A landscape with many valleys, sampled at points; each row gives a point and its height.
From any point a ball rolls to the lowest of the 2 points nearest to it. It stops when none of these is lower. Distance is the straight distance between rows; heights are no part of it.
(616): [ 32   2  23   6 -27 -29  -4 -34   4  26 -14  14 -12  13  10   8 -13  -2
  -3  45  28 -11  -7  30 -25   4  -9   4   3 -18   4  10   1  30  15  -9
  -1  37  19 -16  22 -19  17 -11 -20  -4  -9 -17  -4   7   3 -16  27  -2
  13  14 -18  -3 -38  19  -1  -1]  height 2.34
(857): [ 27 -13   6   8   9 -10  13  10 -26  -2   5  -3 -22  13  10  19   1 -18
  -5  -5 -10  -2  -6  -1  -7  32  30   3   0  -9  40   7  15   2  13  18
   9   9 -10  -7  35 -13  -4   6  28  -9   3 -15  -7  25 -15 -12  24 -11
  27   3 -19  15 -27  11   3   3]  height 7.19
(802): [ 28  21  -6  -1 -46  -4  -7   1 -13  12 -24  -1 -35   4   2  25 -13  -7
  -6  14   1 -32 -13  35  -2   8  25 -23   4  -6   9   5  -2   1   1  34
  -2   3 -15  16  12 -19 -23   1 -11  27  -8 -20   9  16  -2   4  12   2
  17  29 -14  15   0  13  15  10]  height 2.56
(54): [ 25  14 -29  19  12  47  16   8 -30 -24  -7  -1 -18  14   9 -13   2  11
  -3 -14  -9 -20   2  19   7   2  -4  24 -15 -14   8   4  26   0 -22  38
 -14 -18  -9   8  37  -8  19   9  29  -6 -12 -23 -15 -21  24  -7  17  -6
 -11  11  12  -6  -9 -16  23  13]  height 2.73
(83): [  3  15  15 -21  -9 -14   2   6  18  22   0 -20  11  -9 -11 -18 -28  21
   0  -3   5   6  -5   4 -11   6  -3 -17  12  -7  -3 -14 -19   3 -10   2
   6  13  -1  16   3  -1 -34 -14 -18  -6   4  -2  14  -5   3   9 -21 -10
 -13   4 -11  17  16  19 -10  19]  height 4.68
(896): [-14  -5  14  -2 -16  -9   1   6  -1  10  17  -7  -8   7   6  10   4  -4
   3   0 -11  -3 -14  -2  -3  21  15 -16   5  -7  12  -5   2  10  14   2
  -8   6 -13   0  -6  -4  -3 -15 -11  -4  -7   6   6  17 -17  -5  -3   2
   3   0   6   7   5  12   1   2]  height 4.40
(618): [-15   7   2 -17 -46  17 -26  12 -10   5 -25   4 -15  10 -10  -8 -14 -20
   1  -1   5  -8  20  -4  30  -3   7  -7   3  19 -29   5 -15   6   7  -4
   8  -8  17  18 -16  -9 -21  16  -2  -1  15 -18   5  19 -18  27  -9  19
 -11   2  18   0  52 -25   9   7]  height 3.68
(143): [ -9  17 -13 -11  18  42   8  -5  -5 -12 -14  -5  25   6  -7 -21  -5  15
  -9  -8   2  -2  -7  -5  12 -27 -43  27   4  31 -27   2  18   6 -29 -16
  16 -16  27   6 -18  29   8  -4   6 -26 -10  25   4 -19  -1  18 -15  -9
 -27 -21  21   9  15  -2  -5  -2]  height 6.63
(815): [ -4  -3 -12   2  24 -15  -5  -3  20  -2  10   8  31 -10   3  -1  -5  28
  10   9  15  16   4 -12   6 -19 -27   9  -3 -12 -24  15  -6   2  -2 -25
 -11  -1   5 -12 -14  19   3  -3  -7   5   3  22   1 -31   9  -8 -14   0
 -10   4   3 -12 -16   3 -11 -19]  height 6.31
(512): [ 11  34  -9 -14  36   3   9 -27   3  -7   7   9  36   1   3 -12   4   6
 -35 -12 -16  -5 -31   2 -35 -12 -25   6  14  -2  10   8  27   0  -5  19
  26   7  14 -21  17  16  13   1   5 -11 -19  18   1   6  25  -3   9 -48
  11   9 -41  17 -37   7 -36  -5]  height 3.32
(64): [-13   3  13 -17 -22 -27 -10 -11  36   8  -5  -7  -2 -28  -1   8  12 -13
   1  12   1   8  -9   1  -3  -7  17 -29  -4  -4 -12 -11 -21 -13  14  -6
   6  -6 -13   1 -30  -7  -8  -8 -35  33  -7  12  18  17  14  12 -15 -10
   6   7 -26   9   6  -2 -25  -2]  height 3.13
(224): [-10 -13  14  -1   3  -5  -1 -22   9  -8 -15   9   7 -11 -12 -10  -5 -26
  -2  13  21  16  31 -17  11 -32 -24  17  22  27 -14  15  -6   6  -2 -39
  14   6  34  -9 -13   7   5  19   0 -24   8   1 -12  -2  -1   3  -2  28
  -4 -17  19 -17   3  -5  -8  -2]  height 0.72
(764): [-22   4  33 -12 -12 -25 -10 -16  11  13  14  -2  -1   5  -2  -3  -2 -21
  -9   6 -14   5 -26   3 -27   7   1 -19  23   2  12 -18   4  14  16  -7
   4  23  -1  -7 -20   2   1 -17 -21  -8  -3  17  11  25 -18  -3   2   1
   6 -11 -11  15  -3   9 -21  18]  height 4.82
(754): [-20 -30  28  13  -3 -44  -7 -13   9   4  20  23   8   9   5   9  40 -26
   3  16   3  15 -13 -12 -16  13   9 -12   0  -6  14 -11   6   5  23 -19
  -8  18  -9 -30 -27   3  23 -22 -16  15   2  20  11  25 -25 -12   6  -2
  12  -7  -8  -3 -33  -4 -20 -15]  height 5.47
(285): [ -1  30   1 -17   9  -2 -10 -12  17  -9 -21  -7  17 -22  -2  -3  10   4
 -18   5  -1   3  -4  -1  -6 -37 -16   9   5  22 -14   7  -4  -5  -8 -19
  34 -22  26 -17  -7   2   6  10  -8  -1 -13  22   3  17  26  10  -2 -12
   9   1 -28  13  -8  -8 -26  -5]  height 2.69
(892): [-20  -3  -3  -5  21  12   5  15  -5 -19  -6  -9   4 -17 -10  -8   6 -19
 -13 -20 -15  27  21 -35  10  -5  -3   7  -1  35  11   9   0 -11  -4 -20
  19  -9   8  -1 -11  12   3  28  16 -16   4   7  -2  14  -7  15 -16  11
   2 -26  18   1  24 -13  -4  -1]  height 5.26
(429): [  9 -15  -5  12 -32   4 -11   1 -13   2  -7   2 -23   6   8  -2  -5   8
  35  14  29 -17  17  21  32  14  16  -2  -5 -31 -17  16 -10  -6   4  23
 -30   8 -17  12  11 -18  -2   2  -1  13  13 -34  -5 -12   8  -1   9  15
 -16  16  21 -17  15 -12  22   6]  height 3.30
(629): [  5  16 -18 -18   7  48  -4  32 -20  -9 -31  -5   4  16 -16  -8 -19  13
  -6 -20  -6 -16  13 -10  23   4 -14  23 -10  44   0  16  10  20 -15  -7
  30 -18  20  16   8  12 -18  13  27 -30  -7   0   4  10 -15  28  -8  -5
   0  -6  13  10  30   3  15  -6]  height 6.84
(333): [ 26  17 -31  10   7  33   5   3 -30 -15   0  -8 -20  15  11  20  10   7
  -4 -16 -14 -39 -11  19  -2   7  12  21 -11  -5  13  12  26 -10  -3  48
 -14 -18 -21  -6  26  -8   1  15  32   8 -12  -4  -9   6  12 -16  19 -16
  10  12  -6   6 -23 -10  13  11]  height 2.21
(231): [ 32  -6  32   6  -7 -28  -3 -21   5  16 -13   7  -8  13   1   0 -25  -7
  -4  34  25  -5   1  13 -23   4 -15   7  12  -5   4   1   0  34   6 -27
   3  35  28  -4  17 -19  11 -11 -13 -15  -8 -14  -8   3  -4  -5  34   9
  18  -3  -3 -15 -26  21  14  -3]  height 2.83
(361): [-13 -33  11  18   7  17   4  15 -12   7  21  15 -18  17  -4  -8  -5 -19
  14  -4  21   5  24  -1  17  14  -9  13   1 -12  -6   6   8   4  -6 -16
 -27  -5   6   1  -3   9   5  -8  15 -15  13 -21 -17 -24 -23  -8  14  33
  -9 -14  44 -19  20  -1  28  -7]  height 2.39
(133): [ -8  23  21 -11 -33 -20 -13 -40  15  -1   2  12   3 -11   6   7   7 -21
  -8  34   8 -14 -29  32 -19 -37  -7 -16  17 -11 -19  -1  -1  -3  11   7
  -1   4  15 -10 -25  -6  20 -12 -40  16 -14  18   1  12  12  -4  10  14
  -1  24 -30   7  -9  -3 -27  25]  height 2.28
(145): [ -3 -11 -26  19  20  20   1  10 -11 -17  22   1  -6  10  18  22  21  21
  18  -8   5  -5   5 -10  24   8   3  13 -21  -5  -2  15   5 -12   1   3
 -31 -18 -24 -14  -8   5   9   8  21   3   7   7  -9 -19  -8 -19  -6   4
   2  -5  33 -18 -10 -11  14 -18]  height 3.34
(132): [ 15  12 -11   2  -3  -6   6  -6   0  -1  -6  -2  -3  -5  10   9   2   1
  -6   0  -7 -10 -12  17 -18  -3   8  -2   8 -19   6   4   0 -10   4  31
  -2  -2  -6  -5  23 -16   1   1  -4   4  -3  -9   0  -1  20 -17   8 -17
  10  21 -20   9 -16   2 -10  11]  height 1.98
(582): [ 21 -10  -1   2   9 -24   8  30 -11   1  -9 -12 -11  -2   3  10 -11  -7
 -11 -11  -9  11   4 -11  -2  30  27  -5  -6  -2  34   0  -3   2   4  16
  16   4  -8   3  40 -13 -14  15  20  -7   1 -21   0  16  -6  -2   9 -10
  20   3 -24  13 -11   8   7   5]  height 7.12
(789): [ -2 -12  -1   0 -14 -23  14  -5  26   8   5  -4   2 -20  -1  13  13  -3
   7  -6 -17   1 -14   3 -16  13  37 -40 -12 -31   7 -21 -11 -43  20  30
 -11  -1 -40  12   5 -11 -15  -3 -12  47   5  -3  14  -4  24  -8  -7 -28
   7  17 -36   3  -4   5 -11  -3]  height 3.88
(748): [-10  16  11 -13 -21 -19 -15 -26  24   3  -1   5   3 -19   4  17   9 -19
  -5  19  -3  -3 -18  20 -13 -24  12 -25   9 -16 -18  -8  -8 -15  13   7
   2  -8  -4  -5 -24  -6   3  -9 -33  27 -10  17  12  14  15   4  -4  -3
   8  19 -30   8  -9  -1 -29   9]  height 2.74
(853): [-11   1 -14   2 -16  10   6  21 -18  -5  12  -9 -20   8   7  23  15  -8
   6 -14 -20 -14 -12   0   4  21  33 -16  -8  -7  17  -6   9 -11   7  28
 -13 -13 -26   9   6 -13  -9  -1   7  17  -4  -2   0  13 -15  -9   1   7
   8  11   3   4  15  -4  13   7]  height 4.76
(197): [ 11   4 -24  22  20  27   5   6 -24 -17  19  -1 -15  16  20  27  26  11
   8  -9  -5 -17 -10   6  18  13  12  28 -17 -10  18  15  33 -11   3  20
 -29 -16 -21 -19  11   4  14   4  32  -1 -10   8 -14  -3 -13 -25  13  -6
   6  -4  14  -7 -29  -7  16   1]  height 2.80
(672): [-26   3 -15 -11  26  31  11  21  -3  -6  10 -11  12  -1  -7 -13  -2   9
  -2 -31 -19  13  12 -27  12   3 -13  12  -3  26   0   0   3  -6 -12  -9
  11 -19   5   6 -22  21 -13  12  19 -20   9  14   6  -2 -13  19 -27   5
 -12 -29  22   3  29   0   5  -2]  height 4.95
(106): [ 12  20 -14   3 -11  11  -7 -15  -9 -11  -4  -2 -16  -8  12  16  14 -17
 -10   4 -16 -20 -17  23 -11 -14  13 -13  10  -2  -1   1   8 -21   3  32
  -2 -17  -7  -6   7 -14   8  11   4  19  -6  -4  -6  18  22   4  10  -1
  17  12 -23  13  -7 -18 -14  12]  height 1.35
(105): [ 27  -8  37  11   8 -27   2 -10   0  21  -1  15  -7  25  -4   5 -25  -6
   0  22  20  -1  -6   6 -26  13 -19  13   9   1   9 -10  11  42   7 -42
  -7  37  29  -1   2  -8   4 -26 -21 -14 -13   0  -7  -5 -24  -6  35   4
  23 -17   9 -20 -10  30  23  -4]  height 3.33
(570): [ -7  -4 -26  14   7  13  10  -3  -8  -9  30   2  -8  -7  11  31  33 -11
  -6 -18 -42 -19 -24   0 -25  11  43 -28  -4 -13   7 -25  15 -41  12  38
 -16 -17 -46  -5  -4   2   7   5  18  42   8  13  -2   4   7 -13  -1 -12
  14   7 -30   7 -10  -9 -14   2]  height 4.22
(833): [-15  -1  -7  -9  23 -17  14  20  23   4  15 -26  13 -25  -6 -17  -3  19
   0 -26 -26  28   1 -20 -17  16  18 -23 -11  -8  10 -23 -23 -28  -4  18
   3   1 -23  17   4  -1 -33   7   0  16  17  -1   8  -8  19   8 -26 -17
 -10 -11 -20  17  16   3  -9  11]  height 5.19
(890): [ -5  20 -21   8  28  25   1   1  -3 -24   2  -9  17  -3  16   6  24  20
 -15 -20 -20 -19 -11   7  -9 -23 -13  21  -3   9  -9  -2  22 -11  -5   9
  -4 -32  -6  -9 -12  16  23   9   9  -2 -14  36  -2  -6  17  -1  -7 -16
  -3  -8  -2   6 -12 -10 -14 -14]  height 2.36
(120): [ 31  16 -18   1 -27   5  -8 -21 -28  -1  -2   4 -40   5   6  43  14 -20
  -4  10  -8 -37 -15  26   3   4  38 -18   3   3  10   4   8 -17   6  37
  -5 -11 -23  -5   5 -13 -14   9  15  33  -5  -8   2  31  -3   2  18   3
  28  18 -23  14 -17  -4  -2   7]  height 2.03
(25): [ 26  10   9 -16 -21  12  -1   8 -12  27  -9 -19   0  19 -22 -22 -55  33
   1   2   3 -11   5  21  10  16 -10  -2   3  -8  -7 -19 -14  25 -25  18
  16  24  17  34  28   2 -26 -24  -8  -4   5 -33  13 -16  -2  16 -11  -8
 -17  16   7  11  18  21  16  22]  height 4.11
(219): [-11  -4  11  -5  -6  11   7  18  -6  12  22  -5  -2  19  -1   0 -16  10
   9 -10  -8  -2  -4  -3   4  24  -3  -2   0   0  11  -6   4  17   2 -10
  -5   7  -7  10 -11   4  -5 -19   1 -24  -4  11   5  -2 -31  -3  -6   7
  -7 -10  24  -2  13  16  13  -2]  height 3.96
(384): [-17 -44  21  22  13 -32   4  -5  12   2  18  26   6   8  -5  -1  20 -24
  18  16  21  25  14 -21  -5  10  -5   0   4  -2   6 -10  -3   7  16 -41
 -21  10  -7 -14 -22  13   5 -11 -10  -1   9   9  -8 -16 -19 -13   5  17
   0 -18  29 -24 -11   8   9 -25]  height 4.58
(443): [ -7  16   9 -11   1  -2  -6 -28  15 -10 -26   3  22 -21 -14 -11   1   1
 -12  11  21  15  13 -12  11 -47 -32  22   9  39 -28  18  -7   9  -9 -38
  35  -5  45 -24 -13  11  15  20  -3 -14  -8  24  -4   6  12   4 -12   7
  -5  -7  -4  -3  -3  -2 -19  -6]  height 2.02
(516): [ 16 -14 -32  18  31   7   4  13  -5 -14   5  -7   4  -7  19   6   0  34
  18  -8  11  -5  12  -3  18  -2   0  17 -19 -20  -9  15  -3 -16  -7  14
 -20 -15 -18   0  15   0   0  13  25   9  11  -7 -12 -33  21 -16  -1  -3
  -8   7   6 -16 -18 -10  19 -12]  height 3.53
(558): [ 18  -8 -32  14  50  -6  12  22   6 -16   9 -12  22  -9  16   7  -2  30
  -3 -23  -9  10   2 -13  -5   1  -4  15 -13 -13   5   4   5 -12 -10   6
  -3 -16 -16   1  23  10   1  16  27   2   4   3  -7 -31  16 -21  -5 -32
   6   3 -19  -7 -33   8   6 -12]  height 3.17
(261): [ -5 -12  -1  -8   9 -22  -3   9  17  -4   1  -3  13 -21   5  11  11  -1
  -5   0   1  23   5 -24   9   0   2  -1 -10  21  -2  -1 -15   4   9 -27
   9  -2  -1 -13 -19   5   3   0  -4   5   1  24  11  17 -10   0 -18 -10
  15 -13  -3   2 -12  -4 -11 -19]  height 5.99
(517): [  0  12 -16  -4  18  30   4 -13  -1  -9 -17  -5  30 -10  -7 -22  -8  25
  -3   6   7   0  -6   5  10 -34 -41  29   7  11 -31   4   2   7 -25 -14
  11 -15  31   2  -1  21  12   0   2 -11  -3  12  -3 -33  20  17  -7  -3
 -27  -2   6  -1   1  -6  -5  -3]  height 6.54
(178): [ -1  17 -21 -15  17  65  13  16 -22 -14  -7   1   9  20 -10 -17 -14   7
  -4 -15  -2 -17   3  -2  24  -6 -37  33 -10  34 -11  10  23  14 -25 -17
  16 -20  21  18 -10  28   6  -2  29 -36 -16   9  -2 -14 -16  17  -4  -4
 -16 -21  31   3  24  -1  13  -7]  height 6.74
(40): [ -6 -15   2   5 -27  28 -12  10 -21   1   4  12 -20  16   2 -15 -10  -3
  23   8  22  -6  26  13  37   9   1   6  -5 -22 -17  10  -1   2  -2   6
 -27   6   9  11   3 -10  10  -7  11  -2  17 -37  -7 -11 -12   5  13  33
 -19   1  42 -18  29 -22  21   5]  height 3.29
(478): [ -7 -17  26   4  -7  -4  -1 -29   8  11  -8  14   0   2 -18 -22 -17 -27
   2  13  22  12  27 -13  -2 -26 -28  17  26  21 -14   3  -3  19   1 -46
   5  19  38  -1 -18   2   1  -3  -9 -22   3  -3 -11 -17 -11   7  18  36
  -5 -27  20 -21  11   4   9  -1]  height 1.95
(4): [-41 -11  -5  15  19   8   4  -6   9 -17  26   6  18  -9   4  -5  36  -1
   9 -11  -7  17   8 -20   6 -19 -12   4  -2  -7  -6   1   0 -22   0  -6
 -20 -13  -8 -14 -41  21  24   7  -9  -1  11  15  -8 -21  -1  -7 -21   9
 -15 -17  30 -17   6 -17  -2  -8]  height 3.56
(214): [ -1 -10   7  -9 -20 -13 -15 -16   5  -8 -30   8 -17 -11  -2   3   5 -16
  -7  18  27   6  28 -13  26 -18   0  10   1  27 -19  19 -16   8   8 -33
  12   1  26 -15  -6 -10   6  21  -5  -7   8  -5  -7  24  -8   7  -1  16
  10  -4  18  -4   8 -12  -8  -6]  height 2.11
(553): [-23   3 -22  22  37  15   7  -2   6 -23  19   1  27 -10  21  -4  36  14
  -5 -18 -18   7  -2 -11 -10 -25 -15  21  -8 -14  -3  -1  17 -30  -3   6
 -21 -21 -18 -10 -23  19  35  14   1   5   3  27 -13 -24  14 -10 -15  -1
 -15  -8  10 -13  -8 -21 -11 -10]  height 2.96
(314): [-32 -20  44   7 -16 -12  -2 -13   4   9  14  18 -13  18   0 -23   6 -26
  14  10  10   7   4   5 -16   2  -3 -10  21  -5  13 -16  -3  11  11 -23
 -20  20   5   6 -22  -6   7 -21 -22 -17   5  -8  -6  -1 -25  -9  16  31
 -16 -18  28 -21  20   4   5  13]  height 3.57
(313): [ 18   4 -11  -8  30   5   3  38  -9  -7 -25 -14  -3   0 -15  -1 -23  10
  -8 -19 -12   8  19 -20  16  13   4   9 -10  31  17  18  -3  11 -11 -10
  34  -6  10  11  26   2 -23  23  27 -25   1 -10   1  10   1  20  -3  -2
  10  -3  -6   8  12   8  14  -8]  height 6.95
(867): [ 21  -9   0  17 -23  -8  -7  -6 -11   9  -8   4 -19   1  15  -5 -11   8
  23  21  38  -4  13  26  13   5  10  -1  -3 -36  -6  10  -8  -1   1  22
 -26  16  -7   7  34 -26   6  -2   1   5   7 -40 -13 -15  18 -11  17  14
 -13  25   9 -14  -7  -6  12  13]  height 2.93
(876): [ 30   0   7  -5 -35  14 -15  14 -19  25 -25  -5 -14  20 -10  -8 -46  14
  12  11  20 -16  23  26  23  15  -3   3  -2  -8 -12   4 -15  34 -11   4
  15  20  18  25  27 -13 -15 -16  -2  -6   7 -46   8  -3  -4  19  11  12
 -10  15  10  -1  21   4  29   9]  height 3.74
(125): [-16 -16   4   1  -1 -33 -12  -8  21   2  14  13  15 -24   4  23  40 -11
  -4   6   1  17 -10 -20   4   6  12 -10 -17  16   2  -1 -12 -10  18 -21
  -3   3  -6 -31 -30   1  19 -12  -6  25  -5  31  10  31 -15  -6 -14 -21
  20  -2 -18   8 -25 -20 -20 -23]  height 5.76
(640): [ 18   4  -9   6   0  -2   7  -1  -5   1  -7  -3   3  -3   7 -10 -13  16
   6   4  10  -1   1  22  -6   0   1   1   0 -28  -3   5  -9  -5  -5  27
 -11   9  -2   6  37 -19   6  -2  -4  -3   2 -27  -9 -18  23 -12   5  -7
  -5  26  -6  -4  -9  -2   0  15]  height 2.46
(842): [-31 -17  42   7  -5 -32  -9 -26   3   8  28  22   1  23  -1  -2  25 -32
  -2  12 -11   2 -28   5 -40   3   5 -14  16 -18  20 -21  13   9  24  -2
 -14  23  -7 -18 -21   4  17 -28 -25   3   1  17   4  20 -21 -21  13   6
   0  -2  -5   1 -14   9 -24  10]  height 5.17
(378): [-10 -17  -4   5  19 -14   5  18  -4  -8 -10  -6  -1 -21   4  -7   8 -18
  -4  -8  -7  39  22 -24   6   3  21  -2  -3   9  16   6 -16 -19  -2  -4
   5  -5  -3   3  11  -7   1  29  14  -4  15 -21  -5   8  10  14  -8   8
   3 -15  -1  -1  12 -19  -4   3]  height 5.58
(660): [  7  11  19   0 -36 -20 -12 -37   8   7  -4  15  -6   0  11  -1   1 -10
   0  38  19 -13 -15  30 -14 -22 -13  -1  13 -19  -9   9  -2  15  11   5
  -6  20  16 -13   0 -11  27 -13 -32   0 -11   1  -6   9  13 -16  20  12
   3  20 -13   0 -22   1 -17  14]  height 1.66
(676): [ -2 -20  -3  -3  13 -32  -7  -9  30   6   6   8  24 -19  -2   5  -1   9
   6  14  23  26  14 -23  14  -7 -13   0  -8   5 -21  13 -17  10   8 -40
   2   3   5 -18 -21  14   3   4 -12   5   3  22   8 -10  -2  -1 -19   0
   0  -8   4 -12 -14   5  -6 -32]  height 6.18
(496): [ 19   4  -2  -8  15 -15   6  30  -6   4 -22 -16 -10  -1 -11  -5 -20   0
  -8 -18 -10  14  10 -10  -6  15  18  -6  -3  10  31   4 -13   4  -4   9
  33   4   3  13  46 -15 -22  27  18 -18   5 -33   2  10  12  19   3  -6
  10   7 -24  15   9   4   9   9]  height 7.05
(198): [-12  13  11 -25   3 -26   4  10  27  13  15 -24  12  -9 -13 -16 -13  16
  -6 -13 -13  20 -12 -17 -22  19   5 -30   3  -1  12 -28 -16 -10  -8   8
   4  17 -15   8  -4   0 -38 -11 -14  -2   8  18  11  -1   1   8 -29 -18
  -2 -11 -19  25  13  17 -15  17]  height 4.94
(123): [-20  -4 -23  16  -5  19   3  10 -20 -15  31  -1 -22  -1   5  26  44 -15
   2 -14 -34 -12 -18  -6  -3  18  45 -24 -11  -1  14 -21  14 -38  12  33
 -20 -24 -36  -8 -11  -4   9   2  18  32   3  11  -5  15 -13  -6   0   6
  11  -1  -4   3   7 -15   5   3]  height 4.47
(760): [-26 -27   2  26  20 -21   2  -4   9 -16  30  18  22   2   4   1  40  -7
  12  10   0  28   3 -23   5  -6 -13   2  -8 -16   9  -2   1 -13  14 -17
 -27   0 -16 -23 -30  19  26  -5  -6   4   8  11 -11 -23  -8 -23  -9  12
  -7  -8  25 -23 -13  -6  -2 -16]  height 4.08
(665): [-12 -12 -12   6  23  -9  11  27  -3  -6   3 -19   4 -21   4 -10   6   5
  -1 -24 -20  25  10 -26  -3  14  28 -12  -8  -6  16  -7 -21 -24  -1  14
   4  -8 -19  12  13  -8 -12  22  13  12  16 -13  -3  -4  18   5 -12  -4
  -7  -8 -10   2  16  -9   3   5]  height 5.41
(283): [  9  23   8 -20  -5  14 -10 -10   5   1 -26  -2  15   1 -11  -1 -22  12
 -12  13  13  -7   1  -3  11 -24 -36  17   8  41 -19  14   3  31 -12 -42
  37  -2  40 -13  -6  11   3  -4  -2 -29 -21  27   4  15  -6   6  -6  -4
   4  -3  -1   7  -4  17  -4 -16]  height 2.75
(798): [-15 -21  36   2 -27 -14  -8 -24   6  13  -6  15 -12   7  -2 -21  -9 -21
  11  18  27   6  16   7  -4 -12  -7  -2  18   2  -8  -4  -9  21   6 -28
 -10  22  18   7 -13 -12   5  -9 -23 -20   6 -13  -9   4 -13   4  22  30
 -11 -12  24 -21  14   3   2   8]  height 2.94
(882): [ -6 -13  12  -7 -20 -34   7   0  42  17   2  -2   7 -20  -9   7  18  -4
  14   9  -2  14 -15 -11  -3  27  30 -37 -12 -18   8 -16 -16 -21  22   8
  -2   4 -33   9 -14  -8 -12 -18 -33  41  -1   3  23  14   8   3 -15 -29
  11  14 -28   6  -3  11 -11 -18]  height 3.58
(136): [  2  30   1 -15  26  -5  -1 -18  11  -7 -12  -3  22 -13  -4  -5   4  -3
 -27  -1  -9   1 -18  -2 -16 -23 -17   3  13  11   1  11  11   3  -4  -5
  35  -5  22 -17  12   7  11   5   0 -12 -19  16   0  23  20   4   7 -24
  20   5 -39  21 -26   4 -30  -6]  height 3.04
(576): [ 16  20 -26   5   7  49  18  15 -33 -26  -7  -4 -16  15  -8 -30  -7  14
  -8 -25 -18 -20  -5  25   0   1  -4  14 -19 -18   2 -11  27  -1 -27  49
  -6 -19  -6  29  38  -5  17   4  24   1  -6 -32  -6 -28  24   6  11  -8
 -30   8  11  -5  18 -20  18  21]  height 3.11
(714): [ -9   4   9 -27 -31  -2 -26   4   4  -1 -37   4 -15  -7  -8  -7 -12 -26
  -6  10  13   6  23 -12  27  -9   8  -4   7  36 -20  10 -25   9   8 -25
  30  -3  25   5 -11 -11 -15  24  -6  -7  13  -7   8  30  -8  31 -10  17
   1  -4   9   6  36 -15  -6   3]  height 3.03
(308): [-29 -27  43   1   1 -29   1  -4  18  17  14  13   2  16  -9  -5  13 -22
  11   3   2  21   3 -18 -19  14   1 -11  10  16  15 -26  -4  21  13 -41
  -2  19   1  -1 -31   1  -6 -22 -20 -12   1  14   5  12 -33  -1   5  13
   3 -34  24 -13   5  17   9 -10]  height 4.35
(358): [-30  -4   3 -19   6  21   4  18   8  15  24 -13  15   7  -6 -18 -13  18
  12 -19 -10   3   0 -17   8  20 -15  -8   1   7  -5 -13  -7   1 -11  -4
  -4   5  -6  15 -25  14 -23 -15  -1 -15  13  13   9 -11 -19  10 -25   2
 -20 -21  17  10  30   9   5   4]  height 4.49
(103): [ -8  -3 -22   4  24   5  -1 -11  12   1   5   3  41  -6  -3 -17 -12  30
   8  10  12  12   5  -5   8 -27 -43  26   2  -6 -39  13   3   0 -17 -19
 -12  -1  27 -10 -16  36  10  -6  -2   2   4  21  -3 -50  16   0 -11  11
 -29  -3  10 -12  -5   0  -6 -13]  height 6.42
(367): [  8  29   8 -14 -29   4   1   5   2  18  -8 -16  -8   2  -8 -12 -34   8
  -3  -1  -4 -10 -15  18  -9   5   0 -19  13  -3   5 -16 -13   5 -12  19
   6  13   1  27  11  -6 -27 -10 -20   2  -4 -16  12  -4   4  10  -9  -5
  -9  18  -8  16  25  12  -3  28]  height 4.44
(38): [ 10  -2 -25   3  -5   2   6 -18   8   0  18   4  -5 -13   6  35  20  -4
  -3  -8 -29 -26 -18  15 -23   3  34 -25 -11 -22   1 -16   7 -38  13  38
 -11 -11 -49  -2   2  -2  -6   3   8  49   3  13   5   4  17 -14  -1 -21
  12  21 -40   3 -23   2 -17  -7]  height 4.07
(538): [ 26   8  -5  -4 -37  19 -10  28 -28   8 -21  -6 -25  20  -7   8 -27  12
   5  -1   7 -24  17  17  20  18  10   0  -8   0   3  11  -4  23  -7  20
  11   4   2  25  21 -13 -21  -1   4  -2   2 -31  10   6 -12  11   7  11
  -4  20   9   4  20   0  30   5]  height 3.39
(230): [-13 -22  19   5  11  11  10  17  -4  19  36  11  -2  25 -10  -2 -15  -2
  14  -8   5   3   4 -10   3  27 -14   4  -3  -8   4 -13   7  17  -4 -31
 -18  10  -3   8 -17  12  -7 -26  -1 -24   1   2  -4 -18 -39  -8   4  16
  -7 -20  40 -16  15  17  29 -13]  height 3.40
(804): [ 42  24 -14  -1 -31  14  -1  17 -16   9 -31  -5 -27   9  -9  11 -26  22
  -6  -1  -2 -31   1  38   1   6   9   2  -7  -1   5   7  -7  13 -18  35
  11   1  -6  22  38 -16 -28   1   2  18  -6 -27   9   2   8   0   7 -10
   8  37 -10   7   3  10  25   6]  height 2.98
(208): [ 13  12 -25   8  44  16  14  13  -7 -19  -5 -11  20  -7  11  -1   3  22
 -12 -24 -15   1  -6  -8  -5 -11 -11  19  -6   6   9   7  16  -8 -11   7
   5 -25  -3  -1  17   9  10  19  25 -10 -11   9  -6  -9  18  -7  -3 -22
   7  -7 -15   4 -20  -2  -3  -9]  height 2.84

Call two points neighbours if one is among the 2 nearest of the other. Go from one point of each pair to the other, from neighbour to neighbour, staying as low as possible. Name the highest point that can't be avoided.
(333) and (890) => (516)
(106) and (660) => (853)
(106) and (361) => (429)

Where does a ball stop that starts at each point below?
(83) => (106)
(384) => (890)
(582) => (361)
(570) => (660)
(261) => (361)
(429) => (106)
(308) => (224)
